Points, in no order, along strands that fork, close into loops and pass close to each other.
Points whose rows are less than 44.1 apart are linked; no others are.
K2: [  9   1  -4  -3 -13   1  -1   8  25 -10  24   1 -12  -6  -7   8  -5  31
  14 -28 -20  -9]
K890: [  3   4  -3   0  -6  -9 -11 -18 -13  11 -13  -1  -9  10   5  -7   5  -7
   9   2 -29  24]
K15: [-11  21  -2  -8  -5  10 -21  -2 -13  -4 -14   2  27   6 -15 -18  13 -22
  -7  11   3  12]
K71: [ -9 -19  -4   0   1   4  -8   3  -5   3  -1  -3  11  -4   8   7   0 -12
   5  -3  38 -19]
K596: [-14  28  19 -14  17  -8  -1 -13   3  10  16  10  18   6 -10 -11  -4  -9
 -27  16  -3  19]
K715: [  5  24  12 -18  15 -15   1  -3   8  15   8  24  -7   8  -2   5  13  20
 -17   1 -27  19]
K947: [ 16 -21  10  -7  -4   6  -6   0  33  -1  10  -3  22 -17  30  21 -11  14
  -4  10  -3 -10]
K601: [ -8 -21   0   1  -1  18 -18  -6 -16   7 -24  15   7   2  -5  -9 -12 -25
  -2   1   4 -15]
K764: [-14   0  -2   1 -11  -8 -16   8  -8   1   6   4   7  -1 -18  -3  13   6
  -3   6  42  -5]
K722: [  0  15   5 -11  14  -9  -4  -5  -1   9   4  23 -14  17   5  11  12  25
   3 -14 -40  18]
K777: [ -7 -19   8   4  10  21 -12  -7 -10   4 -19   4  21  14 -17   2  -2 -27
  -9   1  14 -23]
K904: [ -5 -12 -14 -13 -11  -1 -10   6  -6  11   1   1  -4 -24  22  -5 -10 -16
  11  -9  16  -9]
K781: [ 11 -24  -4  15   1   8   6   2  23  -8   0  -3 -16 -12  11   3 -16   6
  -1 -22 -21 -18]
K359: [-23  34   2 -10  17   0 -15  -3 -15   4  -3   6  18  21   9 -11  17 -12
  -5  11 -13  38]
K83: [ -9 -11   4   1  -5  -4  13  24 -11 -11  -1 -21  -4 -12  22  20  20 -18
   6   3  23 -16]
K593: [ 12  16   0  19 -11  -6   3  -3   4 -12  -7  -3 -11   3 -15  -8   9   6
  -7  -7 -40  -2]
K273: [  7  22  -8   1   7 -20  -1  -9  -4  -1   9   2 -22   4  -5  -7 -10  23
  15 -18 -32  15]
K536: [  4  18   5  -6  23  -6   2  -2 -13 -12  -1  10 -11  28   7   5  15  15
  -5 -11 -49  34]
K446: [ 13   3   5  10   5  11 -19 -24   4  -4  19  12  27   2  -4   2 -11 -21
  13   9  24  -9]
K568: [ -9 -28  -3   0   8  10  -7   1 -12  15 -13  13   5  -5  12  -7 -16 -19
  -4  -3  29 -19]
K200: [-21  -7  -3  14 -13 -15 -33  -3 -18  -1 -15   6 -17  11 -15 -21   3   2
  -4  -7   8  11]
K313: [-18 -26   9 -12   5   7  14  20  -9 -12   3 -18   8   0  23  14  17 -22
   1   3  27 -18]
K758: [  8  16   3  -5 -11   3 -10  -6   0  11   3   6  -5  -5 -15   0  -2  -2
  -6  18   5   2]
K683: [  8  16   9 -11  -3 -16  10  17  -3 -10  14  -3   7 -13  -5   2 -12  20
  -6  18  28  14]
K917: [ -4 -25  15   8  23  17  -3  -5  -4   4  -6  -3  30  17   0   1 -11 -15
   2   4  30 -27]
K976: [ 12   4 -15 -19 -14  -1  12  14  16 -10  21   8 -22 -12  -4   8  -2  22
  15 -16 -12   0]
K927: [-13  25   7 -19   2  -5   4  -4 -16  -3  -6   7  -7  18  -8 -22  -4 -11
  -9   6 -29  38]
K615: [ -1 -10  -7  16   8  12  37  12  15 -17   8 -24  -7 -11   7  17  10  16
   7 -26   1 -20]
K716: [ -5   0  -7  10 -10  -9  33  20  -8  -9   7 -20 -19  -5  -3   5  18   3
   7 -12  16 -15]
K44: [-12  -7  -2   8 -10 -11  18  14 -18  -2   2  -8 -14   9 -18  -1  16   8
  -2 -15  26 -11]
K602: [ 19 -24   3   1   4   2 -12   9  22   8  -4   8   1 -10  28 -16 -11  10
 -11   2 -21 -12]
K146: [-18 -34  17  -9  22  10  12  -2  -1   6  -7 -15  26  15   2   5  -3  -3
   6   1  37 -18]
K112: [ 21 -22   8   4  10   5  -6   4  28   0   0   1  18  -9  31  -4 -13   7
 -14  15  -3 -16]
K135: [ -3 -16 -16  25  10  12  18  -1  11   1  -4 -13 -20 -11   3   6 -12   1
   7 -25 -15 -23]
K418: [  9   4  -3 -12   7  12 -20 -14  -4   5  -1  15  25  -4  18 -15 -10 -34
   0  14 -14  -3]
K498: [ -4  -2 -12   9 -10 -16 -16 -20 -21   4  -2  -6 -25  13   4  -4  -5   4
  16  -4  -8  23]
K52: [-23  12  12 -16   3  -3 -11  -6 -14  -8  -5   4   2  13 -22 -30  -9 -13
 -20   6 -13  28]
K813: [  6 -18  -6   5  -6  10  17  10   7   4  -3  -6 -13 -12  11  16  -5  -7
  -4  -9  16 -15]
K643: [ 10 -14 -18   7   3  -5 -10 -16  -1  -7   1   2 -15  -6  18   2 -23   5
  22 -21 -39   2]
K580: [-20   4  10  -7   0   4 -27   4 -12 -11 -10  12   3  11 -33 -26   0  -8
 -20   7   3   8]
K701: [-14  -7 -17  16 -17 -14 -14  -3 -20   4  -4  -1 -26   2  -6 -11  -1   2
   9 -16   6   7]
K919: [ 13 -18   0   4  11  -2  -8   7   1  17 -10   4  -1  -6  25 -18 -13 -13
 -13  11  -8 -10]
K473: [ 14   6  -2  16  -9 -15  11  11   7   1   3 -10 -21 -11  -5   1   4  24
  -7  -8   7  -6]
K334: [ -4   9  -5  -2 -14  -4 -21 -10 -11  13 -10   8  -8   4 -10 -10   3 -13
   5  11  -9  11]
K125: [-12  -4  -1   4 -10 -15  -8  13 -14   1  -2   3  -8  -1 -16  -9  10   6
 -13 -14  27  -3]
K30: [  8 -20  11   2  23  21  23  10   9   7 -11  -4  12   9  13  -5 -16  -3
 -13  14  15 -18]
K847: [-3  2  7 17 -2  9 -2  1 -9 -7  3 -5 24  0 -1 18 -6  3 11 17 45 -9]
K560: [  8  -9  -4  -7  -1   2 -14 -12  -3  14  -9  12   2 -11  19  -7 -11 -20
  -3  12 -16  -3]
K653: [  8   5   2 -14 -12 -11  -8 -10  12  10  -1   5   5   5  -2   6  23   5
  -2   0 -41  11]
K290: [ 21 -19  13  -2  -6  24   8   3  19 -12 -13  -2  12  -4   2  17  -5  -2
 -12  11 -23  -9]
K23: [ 15 -31  -3  10  15  18  18   9  19  -2 -10   2 -14  -2  18  -6 -12   8
 -13 -15 -13 -18]
K478: [ -4  21  -8 -13 -10  -2  -9  -6 -14   6 -23  -5  20   5   8  -4  28 -13
   7   0 -20  37]
K160: [13 27  3 -3  0 -3 -1 -9  9  0 24  3 16 -1 -4  8 -9  7 13 31 22 11]
K43: [ -3   5   7  17  -9  -3   2   0 -14  -3 -19  -8  -7  14 -30 -18  12 -12
 -20   6  -3  -1]
K657: [-25 -32   8 -14  16   4  18  11  -9  -5   2 -18  28   9  14  11  14 -11
  13  -2  35 -17]
K365: [ -6  12 -30  26   8  -7   4   2 -16 -10   1 -12 -23 -11  -2  -1 -10  15
  22 -20  -8  -8]
K266: [ 20   1   0  -1  -3   3  -6 -10  25   3  12  -1  21 -15  19  24  -9   7
   6  19  12  -2]
K150: [-13  -8   5   6   4  12  20   9  -7  -3 -12 -11  23  12   1  28  -1   7
  18  12  43  -7]
K706: [  2 -24  -6  -5   6  13  30  21  12 -12  -4  -7 -16 -22  27   5  -2  -5
   0 -12   8 -11]
K404: [ -4  14  22 -13   2 -22  -1  -5   0   8  13   9  -1  -7 -11 -12 -13  -1
 -31   6   4  21]
K592: [-11 -17   2  -5   1   8  48   4   4  -6  -1 -24  -7   6  -4  17  10   1
  15  -8  19  -7]
K164: [ -6  12 -22  11  -7 -12  15  16 -17  -6   6  -7 -24 -10   0  -2   3  10
  21 -25  -5  -4]
K257: [ -5  20 -12  -7   5  -3 -18 -21  -2  22  22  15  10  -7   7   3   0  -9
  14  12  10   5]
K979: [  5   1 -25  16  -2  -1   1  -8   0  -9  -2  -3 -24  -8   1   6 -16   8
  24 -16 -26   0]
K611: [ -8 -12   1  -3  -3  12  31   9  -2   3  -9 -14  -1  11  -3  26  -1   6
  12   8  31 -11]
K798: [  9  11   3  27  -6  -2  12  -1  -2  -3 -11  -5 -18   8 -27  -6  10   2
 -11  -3 -17 -11]
K952: [ -5  16   0   1  10 -35   9 -13 -11  -3  10   5 -28  -3  -2 -16 -13  11
  -7 -19 -18  23]
K692: [-11  16  -4  -1   5  -2 -30 -18   1  10  22  18  16   4  -7 -11   0  -8
  11   7  23   7]
K258: [  3   1  15  12 -14   1  12   1  -5   2 -15  -9  -3  17 -23   3  10   3
 -18  11  16  -9]
K608: [ 17  24   7 -13  -2  -4  -7  -7   9  10   2   9  10  -1 -11   3   8   0
 -11  25 -14  12]
K881: [  1  30   3 -12 -12  -1  -6  -2  -9  -2 -12  -1  15   3 -12 -21  14 -16
 -13  14  -9  21]
K106: [ -9 -17 -10   5  16  17  34  16   8 -25   9 -16  -8 -18  24   4   2   0
   1 -28  -7 -18]
K276: [  5  -1   2 -13  -2  -3 -16 -11  15  15   9  20  -6   8   6  15  15  13
  10 -12 -40  10]
K136: [ 15 -14   5   3   6  23   5  -3   1   0 -12  -3  16  -2   7  11 -15 -15
  -8  17  15 -18]
K480: [-22   9  -3 -13   0 -16 -32  -6  -9  14  14  14   7   4 -12 -16  -1   3
  -1   4  19  14]
K333: [  4 -13  -1   6 -12   9  -5  -2  23  -7  13  -1 -10 -12   3   6 -11  15
  10 -31 -29 -17]
K725: [ 12   7   5  -1 -12 -11  13  18   8 -12   0 -11   0 -12  -6  21  -7  34
  -1  18  17   9]
K60: [-22 -10  -8   0  -1   3  39  15  -7 -12   9 -30  -7  11  -2   8  22  -8
  18 -11  12 -15]
K974: [  8  -6  -8  21  -9   3  16   5  22 -14   6 -21 -15 -12   1  14   9  22
   6 -24  -6 -22]
K383: [ 12  15  -5   0  -9  -7  -2  -6  -1 -14  -5   0  -3   7 -13  -3  10   9
   8 -15 -58  12]
K73: [ 13   3   2   3 -10  16  -7  -5   3   9  -7   0   1  -6  -7   9  -9 -13
  -3  19  12  -9]
K542: [ 21 -16   8   0 -11  16   6   2  23 -11  -8   1   0  -4  -8  26  -8  14
   0  11  -7  -7]
K566: [ 15  17 -12 -12  -2 -15   7   3   5   2  17   9 -28  -8  -9  -7  -9  17
  14 -14 -18  11]
K956: [ -2  21   1 -15   9  -7   9  -1  -7  -6  -8   8  -4  15  -1 -12  15   1
  -7  -8 -40  40]
K279: [  8 -12  -8  -3  -2  -2  -8 -13   2  12  -6   7 -14  -7  19  -3 -18 -10
  11  -6 -28   4]
K700: [ 12  19   5  11   1  11 -13 -19   5  -8  19   6  23   8 -10  11  -9  -8
  15  28  27  -2]
K186: [ 12 -19   2   6  20  18  21  17  19   8 -16   2  -7  13  14 -18 -11  -1
 -19   8  -3 -18]
K792: [ -1  -2  -3   2 -13  -2  -1  13  -6   3   1  -8   6  -9   3  10   6   2
   5   9  37  -9]
K651: [-10 -10 -12  -1 -17  -3  -1  20 -15  -1   2  -9 -10 -18  20   5  14 -18
  10 -12  17 -11]
K619: [  1  24   7 -13   4 -14   0  -2   4   7  28  10  10  -4  -7  -5 -10  13
 -10  18  26  14]
K441: [ -4  12   9 -11  -3 -25   2  -1  -5  10  10   6 -18  -3  -7 -16  -8   8
 -15  -3  -7  22]
K557: [ -1  -3  20  16  -4   4  -5  -6  -8   2 -13 -13  14  19 -23  11  12   4
  -8  17  29 -15]
K748: [  9   7  -7 -14 -11  -1 -12 -13   3   5 -18   4  20  -4  11   3  25  -8
   3  -8 -34  20]
K830: [ 10   5   2   4   6  18 -18 -18  -3   1   7   9  26  -4   3  -9  -8 -34
   9  11   3  -9]
K524: [ 14  -8   2  -1 -14   7  12  18  23 -14  -1  -7  -7 -11   0  27  -4  28
   9   4   7  -2]
K816: [-12  12   8  -3   5  11 -27   1  -4 -20  -8   7  25  10 -32 -25  15 -12
 -21  15  11   4]
K941: [-14  34  10  -7  20  -9   0  -6  -2  15   4  14   9  10   1  -8  14  -9
 -20  18 -16  26]
K284: [ -2   3 -16 -16  -4  -1 -11  -6  -1  18  14   9  10 -20  22   7  -7 -11
  11   7  16  -3]
K804: [ 11   4  -3  27  -2  -3  20   3  10  -5  -1 -14 -17  -1 -16   9   4  19
  -1 -15  -9 -18]
K582: [-30  -1   3 -14   9 -23 -32  -7  -9   0   1  16  -2   8 -12 -27  -5   5
 -15  -2   4  30]

A piece is two or more points that can be reached from each other along the links. Count, over all rows, the pieces, the separate loops (a circle has one, a figure eight two, a Y none), the forks (points with three links) and the tips (points with one).
pieces: 5
loops: 1
forks: 7
tips: 15

A fork is a point with three links, a tip a point with one. Leave the first point through the second and follow the links. Name the first fork or tip that comes.
K651 / K83: K792
K777 / K917: K582
K725 / K683: K560
K722 / K536: K881
K404 / K441: K781
